A landscape with many valleys, sampled at points; each row gives a point and its height.
From any point a ball takes the steepest step (drop divided by distance) to one of its 2 nearest points. It stops when none of these is lower. Distance is the straight distance between rows; heights are no part of it.
<840>: 138 114 155 140 149 102 157 129 151 96 161 145 148 103 123 117 152 124
 137 152 115 151 114 129 122 144 117 136 124 140 127  h=545
<1046>: 94 148 126 117 127 128 91 123 133 155 104 106 84 122 136 125 98 117 132
 99 155 95 146 131 127 107 129 104 145 109 137  h=362
<1233>: 112 138 108 127 142 129 84 122 122 113 107 107 63 123 120 118 125 137
 125 120 160 112 145 134 129 132 117 122 116 100 119  h=392
<413>: 128 137 117 132 120 146 131 125 114 122 108 129 143 140 147 127 127 147
 144 130 137 98 121 115 152 112 138 139 150 110 121  h=293
<1556>: 109 141 122 111 119 127 118 114 140 128 90 139 114 117 113 148 87 110
 126 86 136 150 145 136 123 121 140 107 148 105 172  h=280
<155>: 137 119 134 137 140 144 134 128 149 114 147 157 156 114 117 151 135 124
 130 121 114 157 123 148 128 126 109 121 120 135 146  h=511
<617>: 146 138 134 137 141 82 188 141 127 86 133 135 161 123 126 136 162 139
 155 150 117 139 110 142 114 146 141 142 120 138 128  h=626
<1458>: 107 106 162 93 117 143 116 127 105 173 103 99 146 170 165 110 101 115
 117 165 147 123 110 141 127 122 139 124 130 112 110  h=145
<352>: 121 127 91 187 155 130 122 146 127 105 143 120 99 102 102 125 134 126
 113 123 125 128 172 136 134 146 109 138 101 113 140  h=546
<491>: 132 129 145 103 123 157 120 129 143 133 135 140 122 142 105 123 103 126
 104 142 130 149 133 126 134 132 111 133 116 130 118  h=134
<571>: 117 118 158 84 111 151 132 113 118 151 102 138 157 168 144 149 97 116
 122 149 135 157 111 154 128 123 139 136 127 119 122  h=456
<434>: 110 115 113 144 119 157 125 137 116 140 144 110 125 118 130 121 131 140
 123 141 131 97 158 115 130 125 105 125 92 141 103  h=695
<982>: 120 108 112 156 150 144 97 141 129 90 134 126 115 129 137 137 149 149
 146 130 117 132 145 157 126 135 117 132 94 127 147  h=553
<1643>: 140 91 136 132 114 133 145 113 102 145 164 138 156 138 160 134 143 141
 126 151 114 115 123 133 124 124 125 146 117 151 97  h=446
<1002>: 96 133 121 130 137 157 111 134 130 131 118 135 116 130 128 143 99 119
 125 93 124 110 163 142 133 113 113 118 111 110 144  h=168
<661>: 109 127 93 148 144 125 107 129 119 92 118 117 79 130 136 122 137 156 143
 117 128 101 137 132 137 132 123 135 110 98 128  h=415
<983>: 121 126 146 116 118 124 130 142 110 137 107 120 148 157 153 141 120 108
 135 111 119 135 126 135 122 131 156 122 123 128 119  h=444
<936>: 121 110 84 153 127 130 147 120 122 101 149 126 118 109 139 140 166 169
 147 151 95 140 106 147 118 135 111 117 105 141 124  h=443
<1749>: 97 122 135 100 119 153 107 120 117 141 89 119 141 156 161 119 113 132
 151 129 143 113 122 148 137 123 119 107 122 91 116  h=169
<715>: 114 109 120 139 135 143 144 136 127 147 157 136 149 125 154 131 137 139
 137 103 93 96 143 133 134 104 119 145 127 131 133  h=359
<2022>: 131 108 136 129 127 144 118 130 122 99 132 125 133 151 132 135 131 142
 134 157 127 127 142 138 131 146 126 143 102 127 118  h=338
<848>: 158 122 152 115 130 91 178 122 120 97 133 138 167 149 130 144 152 137
 146 167 126 141 111 154 111 144 144 146 122 148 120  h=600
<607>: 103 152 127 109 124 123 113 120 149 153 116 124 80 114 99 127 80 108 98
 95 145 134 147 118 129 116 124 107 141 115 156  h=387
<1630>: 89 139 123 136 139 135 110 133 131 141 120 125 102 125 125 145 98 111
 129 73 126 106 171 145 118 110 125 112 115 106 156  h=197
<766>: 128 125 95 144 116 165 154 123 124 115 138 149 145 135 131 141 136 156
 140 147 106 122 116 132 139 126 102 142 121 125 117  h=186
<1143>: 148 108 128 141 110 130 149 122 110 121 143 127 154 129 128 141 149 138
 135 165 123 137 115 139 108 147 120 133 101 155 103  h=559
<1476>: 122 78 130 139 126 135 144 120 119 142 181 136 158 131 159 133 150 146
 132 145 90 107 130 138 124 121 116 150 106 152 117  h=423
<1114>: 116 128 141 99 108 151 112 107 111 184 84 129 156 144 151 124 105 114
 124 133 156 140 101 140 133 111 126 102 151 113 116  h=430
<34>: 126 102 107 122 128 118 138 119 120 120 157 133 109 121 158 119 155 164
 147 129 94 103 103 125 127 119 120 126 123 137 112  h=377
<593>: 125 122 120 124 116 138 123 114 112 141 106 141 143 132 143 150 129 124
 143 109 120 136 106 157 116 127 123 100 125 135 115  h=476
<119>: 144 121 133 142 145 115 127 140 143 128 154 127 139 106 140 121 151 136
 139 117 116 110 122 113 134 112 130 143 153 130 140  h=440
<841>: 146 129 130 125 121 127 115 122 132 128 127 115 109 118 112 119 137 131
 112 142 147 140 116 109 123 140 123 115 123 147 108  h=285
<1310>: 146 103 154 130 127 133 114 132 120 170 157 108 157 118 139 114 139 117
 109 141 140 117 142 110 122 114 134 135 133 162 122  h=271
<1290>: 150 146 126 128 124 135 139 129 134 111 115 133 141 137 128 128 127 142
 135 143 142 123 119 115 143 121 145 151 151 117 135  h=286
<1116>: 128 125 140 116 114 121 142 122 105 142 107 145 153 151 147 148 128 113
 140 112 123 138 110 145 112 126 149 112 126 134 111  h=462
<252>: 125 105 124 146 118 146 119 134 106 124 153 102 122 120 142 118 144 146
 131 155 134 98 146 117 129 131 125 135 102 141 110  h=712
<1840>: 143 113 153 121 134 129 122 111 144 129 140 151 157 123 122 151 139 116
 131 122 123 164 109 157 112 129 121 112 125 146 134  h=499
<1623>: 142 152 140 125 139 85 173 138 133 88 117 142 144 138 117 126 147 124
 145 129 122 145 117 136 120 148 151 136 123 132 134  h=654
<1488>: 132 135 143 98 126 119 115 118 142 165 146 143 112 125 127 118 117 126
 116 103 129 124 122 108 132 112 123 111 144 143 125  h=448
<950>: 127 132 138 133 135 127 122 153 128 117 126 117 130 134 134 131 119 121
 127 114 122 117 148 125 136 126 142 144 124 121 137  h=401
<139>: 123 140 120 155 132 127 150 148 133 138 152 122 126 116 106 114 115 115
 111 115 118 112 161 96 138 135 123 140 130 129 128  h=326
<709>: 120 112 163 95 118 129 115 123 103 167 112 115 137 164 157 117 112 111
 119 143 133 131 112 143 116 120 147 122 128 133 104  h=183
<304>: 143 144 161 109 149 99 114 143 148 106 124 124 118 129 124 113 128 119
 129 126 138 146 131 117 135 131 156 144 147 121 156  h=243
<2014>: 150 117 126 150 119 130 135 134 130 151 156 123 157 101 114 123 151 126
 118 143 135 125 124 104 127 126 121 131 139 154 123  h=238
<1455>: 120 104 148 106 126 152 95 119 120 107 123 117 132 163 145 131 128 150
 141 162 136 120 130 148 126 128 127 144 109 124 120  h=252
<107>: 118 138 108 137 144 148 113 126 135 102 119 140 89 127 105 129 103 138
 123 110 129 125 157 139 145 124 115 128 118 94 144  h=189
<1947>: 119 134 161 97 136 102 120 150 129 139 119 122 129 141 149 126 100 100
 126 104 118 143 134 126 121 128 168 134 140 128 155  h=375
<423>: 117 150 130 115 124 135 108 130 139 153 111 113 106 115 106 129 95 104
 94 112 147 146 139 117 126 118 126 110 142 122 152  h=403
<1588>: 123 135 81 172 136 147 150 122 143 118 141 142 107 107 96 126 129 143
 111 117 110 113 146 123 147 124 96 136 135 106 139  h=100
<824>: 118 126 105 156 143 156 122 124 139 144 150 123 118 104 102 128 138 130
 107 113 123 114 156 127 125 110 98 111 99 142 133  h=671
<644>: 146 151 124 133 122 132 105 128 125 122 84 108 125 124 114 139 127 118
 122 128 162 147 114 130 127 128 146 115 150 123 140  h=404
<600>: 107 130 134 103 111 165 110 119 120 162 84 118 143 141 144 126 94 114
 126 130 155 130 117 132 142 107 130 112 148 102 132  h=417
<595>: 128 140 131 120 130 129 122 117 145 120 102 146 127 109 105 149 100 112
 122 98 128 162 133 138 125 126 131 111 141 120 162  h=315
<1726>: 130 137 166 93 146 97 111 149 146 112 114 118 113 142 129 118 114 110
 135 123 129 153 129 132 121 139 166 144 135 120 159  h=311
<954>: 123 109 108 137 138 101 149 130 138 101 164 129 103 106 142 114 161 158
 145 136 89 118 118 120 129 139 117 136 112 132 127  h=447
<409>: 146 140 124 149 139 129 106 139 135 106 106 113 122 111 112 142 129 119
 133 115 145 145 133 131 130 126 140 128 140 115 160  h=441
<1985>: 155 133 116 161 119 128 150 139 135 130 147 129 158 104 105 133 139 122
 129 156 130 136 126 106 131 139 123 138 141 144 128  h=213
<852>: 116 160 135 135 139 96 129 146 141 132 129 119 107 115 122 117 102 107
 107 92 137 108 149 100 141 125 141 130 153 118 160  h=175
<523>: 122 137 134 111 109 141 139 127 117 157 109 143 151 139 132 136 102 108
 109 114 137 141 125 122 137 115 135 122 140 130 126  h=372
<775>: 126 114 151 90 120 114 143 117 105 129 121 138 136 182 157 126 127 130
 143 132 111 126 115 145 112 133 151 137 117 126 98  h=629
<1821>: 134 128 110 152 139 123 147 142 144 105 156 138 116 107 94 117 127 126
 120 134 117 132 150 111 132 156 106 140 111 127 124  h=649
<1443>: 151 141 99 169 125 126 144 137 127 124 131 125 139 100 99 133 136 121
 117 131 137 133 130 109 135 138 124 129 148 124 139  h=180
<1983>: 131 114 130 162 148 129 145 142 153 121 174 133 153 87 106 113 147 117
 131 148 112 133 147 119 131 135 100 147 121 142 136  h=517
<152>: 104 123 118 126 129 161 103 124 120 115 110 120 118 144 138 129 123 144
 140 129 137 122 136 146 129 128 110 111 100 113 115  h=32
<1754>: 91 153 126 101 123 124 107 122 143 151 104 119 73 130 116 120 81 107 112
 100 145 119 141 127 125 120 126 104 134 107 135  h=376
<1939>: 121 154 132 90 113 104 149 119 115 127 75 136 129 155 130 135 104 113
 137 107 131 152 110 139 116 135 168 118 133 117 144  h=371
<236>: 111 130 94 149 135 160 118 122 132 121 136 128 109 124 126 123 129 156
 133 120 124 95 140 129 144 107 100 133 120 112 129  h=201
<1391>: 131 119 149 130 143 106 165 124 145 105 156 158 157 126 132 133 145 122
 140 133 97 152 113 143 118 138 119 130 117 134 127  h=563
<642>: 116 132 156 95 132 120 97 144 135 153 110 101 102 140 132 119 105 107
 115 125 134 141 131 131 118 127 144 122 126 134 137  h=234
<44>: 114 123 95 176 135 143 143 146 121 110 141 125 127 112 109 135 134 124
 122 125 106 127 162 136 126 152 110 133 91 128 131  h=514
<124>: 141 141 89 176 152 95 158 143 132 85 136 121 105 96 105 116 153 136 133
 136 121 124 136 115 138 152 133 154 139 105 140  h=107
<301>: 137 138 139 95 128 111 108 108 144 139 128 151 103 129 124 120 120 125
 130 101 125 129 108 119 132 120 127 111 146 132 125  h=458
<555>: 138 107 161 121 137 113 155 119 132 116 153 161 172 147 134 151 139 124
 129 147 110 145 121 154 112 145 120 143 112 142 121  h=578
<1536>: 143 147 134 110 118 112 110 124 126 138 111 112 99 129 117 116 124 120
 111 128 145 144 107 110 124 136 135 101 141 140 120  h=246
<1119>: 150 114 137 123 138 116 140 120 134 95 153 140 133 130 132 129 158 157
 150 157 118 130 107 132 127 136 128 148 123 139 124  h=101
<444>: 129 159 113 148 123 103 123 145 120 114 107 101 90 127 113 113 124 120
 102 125 157 122 135 103 133 144 147 127 143 116 129  h=312
<789>: 117 153 122 103 127 116 116 108 144 112 95 152 86 126 108 131 91 117 136
 91 131 139 135 138 125 129 136 118 140 97 161  h=249
<772>: 131 137 125 154 138 103 138 141 137 135 141 117 118 97 120 121 137 113
 113 94 124 119 133 106 128 127 133 117 145 139 142  h=334
<980>: 140 124 98 140 122 154 150 120 135 123 156 153 136 125 112 129 133 157
 130 152 109 118 131 117 151 124 99 150 132 127 118  h=141
<1420>: 142 101 179 108 135 115 111 127 126 138 154 125 152 151 161 132 132 120
 129 139 125 122 130 136 121 118 152 153 143 138 137  h=525
<395>: 152 162 132 116 138 101 120 126 141 112 113 123 106 126 115 115 136 134
 127 123 147 131 113 100 141 132 151 137 157 120 146  h=150
<1793>: 116 138 136 114 119 150 112 127 122 152 104 120 134 140 137 120 103 115
 124 120 146 123 129 121 139 109 133 118 143 119 127  h=395
<1456>: 131 128 134 122 128 132 118 126 129 158 133 141 146 123 147 128 124 126
 132 96 128 109 123 117 138 96 131 131 157 132 141  h=290
<519>: 137 132 130 112 115 139 139 106 104 113 95 143 155 159 143 149 140 143
 158 142 140 136 98 162 121 123 137 120 120 123 113  h=490
<390>: 118 127 131 133 126 148 98 137 116 149 119 95 121 120 130 124 131 124
 116 128 149 115 140 121 121 117 119 107 115 136 108  h=358
<296>: 121 115 75 162 140 148 130 128 135 124 165 114 111 91 127 116 155 175
 134 145 98 102 142 124 143 109 105 146 129 119 143  h=307
<1874>: 135 149 74 175 127 131 155 124 133 110 128 133 110 106 87 132 132 139
 121 133 129 124 133 121 141 135 112 136 146 107 137  h=138
<1269>: 155 125 151 117 131 111 141 124 136 114 140 136 146 137 126 128 141 128
 127 152 137 141 113 122 127 138 137 143 135 145 123  h=198
<1868>: 150 112 159 122 135 117 120 126 129 127 142 132 162 138 160 137 142 126
 149 131 128 122 116 138 127 114 150 152 147 138 136  h=509
<1291>: 127 135 129 111 132 91 126 124 131 115 120 139 107 140 143 120 141 130
 153 93 102 115 112 132 120 134 147 118 129 123 126  h=567
<1252>: 135 162 124 117 123 107 108 122 138 131 109 121 90 122 112 114 118 120
 111 111 152 133 114 107 135 128 142 107 162 125 139  h=209
<1513>: 138 120 152 143 149 106 124 142 143 134 148 124 156 106 146 129 145 112
 141 103 120 124 123 126 125 111 137 131 151 138 151  h=463
<569>: 133 98 113 151 132 143 145 121 132 138 166 141 165 109 136 147 164 143
 132 140 96 139 114 151 115 128 103 126 117 157 126  h=539
<740>: 125 104 132 136 150 108 146 132 144 111 177 138 123 106 137 115 153 137
 139 123 93 129 124 124 127 136 110 131 113 143 125  h=494
<1909>: 131 129 131 144 136 131 122 155 131 129 142 115 130 123 120 122 124 121
 117 130 128 113 161 114 133 136 129 141 113 134 123  h=363
<793>: 124 124 134 108 119 132 116 110 124 178 128 145 130 121 139 127 121 112
 120 92 126 127 118 135 120 109 120 103 136 141 118  h=436
<1265>: 143 102 118 149 115 135 158 117 119 130 156 138 169 113 134 145 154 138
 137 167 112 141 109 144 116 137 107 130 118 161 115  h=548
<33>: 145 99 144 122 120 115 121 120 115 119 145 117 119 131 141 123 153 139
 137 143 124 122 112 125 111 136 137 123 110 148 105  h=433
<791>: 125 102 103 162 124 153 136 131 122 109 159 128 150 123 125 137 149 153
 145 173 110 124 141 134 130 147 113 149 105 142 132  h=316
<1220>: 127 106 117 153 139 152 143 131 144 120 165 148 161 111 119 148 151 137
 131 141 100 148 127 148 126 129 93 134 112 145 141  h=527
<549>: 152 106 125 134 102 145 123 120 112 126 141 113 142 122 122 122 143 146
 128 187 151 119 128 114 131 140 125 137 116 147 102  h=588
<1509>: 150 158 130 109 124 90 141 115 131 122 116 137 111 139 124 111 136 135
 127 123 138 130 100 105 133 131 153 128 157 134 125  h=81
<1925>: 105 140 135 88 105 129 112 106 112 190 91 137 138 137 150 121 90 102 122
 112 141 140 108 133 130 106 140 105 160 121 134  h=445
<353>: 125 135 129 118 117 142 133 123 130 128 109 144 140 129 117 146 111 117
 123 108 130 144 127 129 132 126 127 118 131 127 132  h=349
<1717>: 122 155 118 117 103 118 162 118 109 140 87 135 138 148 138 134 114 121
 123 113 136 128 102 121 129 131 151 110 142 128 111  h=314
<19>: 142 158 111 156 141 102 114 137 135 104 112 109 85 104 98 118 130 119
 103 126 162 136 143 112 135 142 138 133 143 110 143  h=361
<677>: 128 117 87 149 120 128 139 121 118 110 129 122 120 108 134 143 161 160
 143 131 108 123 99 138 121 124 110 119 126 135 122  h=382
<1917>: 122 108 99 158 154 122 132 133 145 117 172 107 119 90 144 119 171 162
 144 136 93 115 129 123 131 107 118 143 137 125 148  h=367
<489>: 92 149 120 99 107 117 131 116 121 124 67 132 116 145 130 136 92 108 137
 97 135 138 127 141 122 134 155 103 141 106 145  h=351
<620>: 117 146 144 87 113 135 129 124 122 148 80 110 119 164 126 105 103 116
 111 157 149 148 97 124 129 134 146 121 135 124 121  h=659
<1691>: 114 114 124 146 134 160 114 138 128 139 147 120 129 122 124 132 131 127
 116 125 123 110 160 130 119 124 101 119 86 144 114  h=682
<902>: 117 133 153 96 131 136 110 141 139 152 128 115 101 137 115 117 102 117
 101 129 131 141 136 117 124 131 118 120 117 141 119  h=184
<1907>: 139 145 112 160 145 94 126 137 139 108 136 119 95 97 104 117 145 125 111
 110 140 121 132 111 130 138 126 126 145 119 140  h=368
<347>: 117 154 124 130 121 121 134 140 128 147 119 123 123 126 126 125 98 111
 107 98 140 112 145 99 141 116 140 124 160 116 152  h=222
<1675>: 125 128 113 150 141 130 136 137 146 128 157 127 102 98 93 118 132 124
 104 117 121 127 159 117 124 138 94 120 101 139 124  h=660
<1603>: 122 121 131 116 133 108 129 131 122 125 138 141 111 143 157 122 133 136
 152 101 98 101 120 127 125 125 134 127 119 129 111  h=589
<1302>: 124 154 129 104 110 122 170 128 108 125 89 141 146 156 132 143 108 117
 132 120 127 144 116 127 131 135 153 124 131 121 121  h=339
<1378>: 122 125 157 89 122 133 139 129 129 122 104 139 153 162 137 150 104 109
 125 137 120 158 128 149 122 137 150 140 116 127 139  h=479
<135>: 143 121 135 124 106 153 126 126 123 129 127 112 149 140 110 121 123 132
 123 191 154 134 130 113 137 146 125 150 125 136 106  h=601
<494>: 136 138 123 128 113 162 134 126 136 139 130 142 138 130 91 132 105 121
 103 141 134 146 134 115 135 135 109 129 120 130 118  h=91
<485>: 103 114 144 99 119 152 113 125 107 155 98 100 141 160 157 104 116 124
 129 156 155 124 112 131 135 123 126 114 126 104 105  h=89
<1146>: 117 119 139 105 110 154 128 108 106 160 94 139 164 151 148 144 109 114
 129 132 147 154 104 156 125 117 127 110 128 119 106  h=442
<1670>: 115 153 125 123 131 109 123 145 128 124 114 103 82 134 116 112 109 117
 99 121 146 125 143 107 133 143 141 132 128 117 128  h=264
<78>: 100 149 108 124 103 131 130 113 119 129 74 129 122 127 123 143 94 108
 124 96 143 134 130 134 126 126 140 96 149 95 148  h=320
<1490>: 125 152 113 134 124 119 90 119 124 117 80 112 101 123 117 137 127 120
 136 109 161 131 112 139 119 131 143 104 148 110 144  h=373
<477>: 127 114 158 103 129 150 105 127 126 182 133 123 144 138 144 123 115 112
 111 122 135 129 135 131 126 101 131 128 134 146 122  h=230
<1964>: 127 120 104 125 125 123 132 113 123 104 132 138 106 134 145 131 153 160
 150 128 104 115 102 134 126 128 122 126 117 128 118  h=313
<1663>: 139 112 133 136 130 117 132 131 125 123 138 125 129 124 137 133 152 128
 132 123 114 136 114 135 112 137 126 113 114 145 112  h=402
<1161>: 118 121 124 153 124 150 134 144 119 104 133 130 151 145 123 143 131 130
 131 146 119 133 150 141 128 148 127 145 98 128 123  h=407
<734>: 119 134 129 128 137 121 85 132 135 129 119 116 103 116 135 130 125 126
 141 93 133 109 140 134 123 117 132 113 137 122 141  h=308
<455>: 150 107 109 150 104 140 140 122 107 115 139 117 147 111 121 136 154 151
 140 184 140 126 115 124 125 140 121 138 112 151 110  h=576
<150>: 123 129 110 135 116 152 149 132 130 141 155 142 134 125 108 118 121 137
 121 139 120 105 147 103 145 133 101 148 124 130 107  h=99
<1856>: 147 144 126 113 121 99 141 125 119 115 119 118 102 136 122 106 147 146
 127 145 139 120 110 99 133 139 147 128 129 140 107  h=164
<1315>: 133 142 162 82 137 91 152 124 143 115 113 151 135 144 124 132 117 109
 138 118 120 170 115 142 113 142 157 127 130 130 144  h=520
<1612>: 138 108 151 129 146 97 140 125 149 100 169 138 124 107 123 106 157 132
 136 145 112 136 119 114 120 142 116 130 113 144 118  h=522
<1196>: 143 143 113 144 133 113 161 135 142 99 144 141 123 113 99 122 136 133
 129 140 117 138 129 115 135 153 118 137 125 121 121  h=640
<533>: 151 139 101 148 122 139 142 126 131 99 132 135 119 113 90 129 132 145
 130 163 140 139 129 118 134 148 113 142 120 122 123  h=627
<964>: 99 129 122 132 132 160 99 135 124 127 107 117 117 133 134 138 116 131
 141 109 131 117 151 149 127 119 115 111 109 109 135  h=120
<1239>: 152 110 162 118 124 111 159 117 120 118 145 143 176 155 133 151 142 132
 129 166 120 143 115 150 114 145 130 155 125 154 112  h=587
<274>: 144 127 129 107 131 112 138 108 132 102 129 153 126 141 143 132 155 158
 164 130 112 124 96 141 123 124 129 135 127 130 122  h=220
<691>: 138 120 139 141 138 141 137 138 153 124 163 141 155 111 96 126 123 113
 118 150 123 146 150 120 134 144 104 142 114 138 135  h=498
<151>: 115 126 118 122 132 135 90 122 122 119 118 100 74 122 123 111 128 145
 121 138 160 117 138 125 128 131 109 116 98 115 104  h=364
<1546>: 102 105 134 116 124 163 91 125 114 115 104 110 122 160 150 126 126 140
 142 148 144 121 136 152 127 135 117 123 95 111 110  h=147
<1526>: 122 126 150 102 134 120 82 132 137 144 121 121 108 130 133 126 111 119
 137 104 134 128 136 134 114 122 140 120 126 131 136  h=274
<882>: 141 130 158 88 122 102 140 119 110 132 111 126 138 176 141 122 127 124
 129 151 131 137 109 134 114 133 168 134 127 130 112  h=642
<1014>: 123 145 140 117 128 149 100 132 141 174 123 105 116 114 111 123 108 109
 99 118 152 133 142 113 131 105 123 111 141 141 141  h=405
<2010>: 134 107 136 121 121 119 132 119 124 152 144 140 133 131 145 131 140 122
 127 109 112 128 110 131 115 120 123 109 127 150 104  h=424
<671>: 111 128 125 124 117 153 118 122 109 132 95 121 146 145 163 123 125 138
 150 122 141 101 120 131 143 115 126 121 135 104 117  h=236
<1995>: 135 137 152 85 118 119 137 114 108 140 93 123 136 173 134 119 122 125
 125 157 146 154 91 140 118 130 159 122 133 129 107  h=650
<326>: 115 143 104 157 131 129 145 127 138 135 145 136 116 101 108 133 120 121
 111 81 122 103 145 119 137 109 113 125 150 112 156  h=284
<1832>: 121 110 120 160 122 140 151 152 112 115 139 124 156 135 136 143 144 126
 136 138 103 122 144 138 116 146 127 139 99 142 115  h=457
<22>: 138 127 164 111 142 117 124 142 155 127 141 130 130 129 111 119 117 110
 108 142 128 159 137 118 123 143 129 136 125 136 135  h=449
<416>: 128 134 98 156 140 108 122 142 115 89 123 108 90 117 126 122 150 145 134
 132 132 108 141 117 138 142 138 146 113 109 128  h=329
<1655>: 121 131 96 151 142 148 127 126 135 107 140 144 106 122 114 131 124 145
 124 106 110 118 144 134 140 126 103 131 121 110 136  h=146
<1249>: 138 147 122 129 122 123 136 122 129 147 126 146 139 127 134 129 124 129
 127 102 133 112 113 108 145 112 133 126 167 127 140  h=267
<1903>: 126 145 140 86 110 124 114 108 126 177 89 137 131 138 135 124 94 101 114
 119 141 162 101 134 119 116 144 105 161 140 143  h=459
<723>: 149 124 161 123 145 125 131 130 163 110 155 141 147 113 97 123 125 119
 118 154 133 159 134 119 130 146 114 143 125 135 133  h=478
<795>: 144 135 113 175 155 116 147 144 155 114 162 126 144 83 99 117 139 123
 137 142 120 135 143 115 142 134 111 151 147 120 156  h=537
<354>: 148 131 126 138 134 141 101 129 141 107 123 129 139 118 123 144 141 136
 138 127 140 141 126 138 132 122 131 137 134 121 149  h=471
<1853>: 114 150 110 142 123 136 124 120 134 141 118 129 103 113 116 132 107 119
 111 87 140 102 139 120 136 107 117 112 153 112 147  h=261
<828>: 125 112 83 164 116 160 151 128 123 120 156 135 152 120 123 145 150 159
 146 165 101 132 132 142 132 128 100 143 116 138 129  h=248
<1956>: 119 118 124 131 130 147 120 130 124 145 138 133 142 133 159 130 130 135
 144 101 106 90 136 124 142 98 125 141 138 123 131  h=325
<1553>: 134 151 116 126 109 110 155 118 120 147 113 143 132 133 137 133 125 123
 125 100 124 120 103 111 130 121 139 114 157 134 117  h=289
<406>: 154 98 153 137 130 121 135 129 130 153 176 126 166 109 136 125 153 123
 121 155 126 123 122 112 120 123 123 143 139 162 126  h=258
<1418>: 122 113 157 96 120 132 102 118 104 201 120 116 139 150 161 114 106 105
 109 136 140 136 118 137 119 108 138 119 142 140 107  h=208
<1303>: 140 104 140 117 105 127 147 105 96 149 135 143 160 160 160 134 134 135
 129 143 126 128 104 137 121 117 134 137 125 140 86  h=461
<1496>: 112 145 119 126 123 121 87 120 125 139 93 106 99 122 138 119 122 120 143
 105 158 100 125 135 123 116 140 104 150 110 136  h=340
<618>: 146 137 135 113 116 130 145 130 127 114 125 136 136 147 120 125 129 141
 130 157 138 129 121 114 142 139 142 154 136 126 114  h=244
<340>: 116 95 133 134 138 138 136 128 132 144 174 141 142 125 151 128 145 137
 135 117 92 107 138 135 125 113 108 134 106 150 122  h=393
<1503>: 122 114 137 103 118 117 131 116 108 121 131 141 119 161 157 113 135 138
 147 123 113 106 116 128 125 130 140 131 115 129 99  h=610
<1525>: 130 139 118 130 110 150 144 129 128 151 127 133 134 128 108 117 109 123
 101 138 138 122 137 99 139 133 110 125 126 136 107  h=45
<1697>: 136 117 114 151 143 115 132 135 140 106 152 124 133 95 149 127 162 147
 153 125 102 115 111 124 130 112 127 138 148 127 144  h=416
<312>: 127 121 130 120 119 137 100 125 119 132 118 103 98 126 122 116 131 138
 117 139 155 119 126 121 123 128 120 106 109 136 103  h=324
<1364>: 127 122 104 170 124 136 164 149 123 124 147 127 153 110 113 141 144 120
 128 135 101 128 137 127 122 150 116 126 110 141 122  h=487
<436>: 116 133 132 128 123 159 106 134 124 178 118 98 128 120 121 119 112 116
 102 124 157 108 148 111 129 101 117 114 133 140 120  h=386
<1297>: 135 113 142 114 109 138 145 103 98 133 109 139 167 166 154 144 134 134
 138 153 140 134 102 155 120 128 134 126 122 126 91  h=473
<518>: 133 114 143 108 121 143 104 114 131 152 120 146 149 127 134 152 122 108
 139 108 125 158 118 161 114 116 123 105 129 141 127  h=488
<322>: 137 115 153 127 121 142 123 136 109 180 139 118 166 136 150 128 127 104
 102 134 139 130 133 122 123 113 135 135 132 153 114  h=251
<688>: 120 134 148 116 133 121 125 149 123 124 109 118 136 148 146 135 112 108
 135 111 120 128 142 132 129 129 161 135 130 120 143  h=414
<1325>: 136 136 101 166 145 100 140 159 117 87 129 105 105 109 118 114 148 129
 133 140 132 115 151 112 137 156 145 158 118 108 129  h=229
<612>: 155 143 121 135 109 151 135 135 130 124 126 125 140 129 90 121 124 137
 121 183 151 142 136 110 136 144 118 145 133 131 116  h=613
<306>: 116 110 97 178 157 142 108 145 130 97 154 115 106 106 124 128 148 150
 131 145 121 125 167 141 130 136 110 141 90 127 142  h=590
<5>: 116 140 112 123 138 125 98 123 121 90 100 120 78 141 127 123 125 144 144
 124 147 114 130 136 137 138 130 129 113 97 122  h=422
<467>: 121 140 126 109 135 125 111 120 142 104 109 141 90 130 105 127 102 130
 126 106 130 142 135 132 132 131 127 124 125 100 147  h=223
<1051>: 140 132 166 91 125 111 152 125 132 130 115 145 153 154 131 143 108 113
 118 139 125 163 118 136 121 137 153 142 137 131 138  h=497
<949>: 145 129 152 124 139 104 115 140 133 121 127 136 156 130 150 136 134 113
 150 112 124 133 120 134 128 114 158 138 157 128 155  h=489
<910>: 114 125 74 169 141 156 117 117 129 120 139 118 97 106 123 127 147 166
 132 130 117 93 138 131 141 106 101 125 130 113 135  h=250
<51>: 134 127 161 125 143 101 128 140 149 126 150 129 138 115 123 116 134 108
 117 122 125 145 131 111 123 136 132 124 132 146 133  h=413
<1142>: 131 144 146 91 131 82 129 118 138 119 112 153 120 137 133 122 127 116
 153 94 113 140 112 144 113 135 158 115 133 123 140  h=544
<128>: 131 121 118 141 139 148 100 126 134 94 119 129 130 132 134 143 143 149
 150 133 127 128 129 150 130 120 126 138 123 117 145  h=502
<1107>: 123 148 111 164 133 114 155 146 145 137 153 127 117 99 96 118 126 116
 103 103 122 107 154 96 137 128 118 133 149 124 141  h=306
<1435>: 135 130 133 137 133 94 134 137 133 122 139 120 127 112 127 128 145 117
 128 110 118 132 115 120 115 140 132 111 124 145 124  h=374
<1653>: 119 153 131 128 137 102 128 146 137 131 138 117 85 121 113 111 111 119
 97 103 137 117 150 101 132 134 129 124 129 120 128  h=224

Where does a ball stop that starts at each point below?
<523>: <1588>
<1297>: <1249>
<734>: <1525>
<1310>: <485>
<1364>: <152>
<1503>: <1588>
<1513>: <1588>
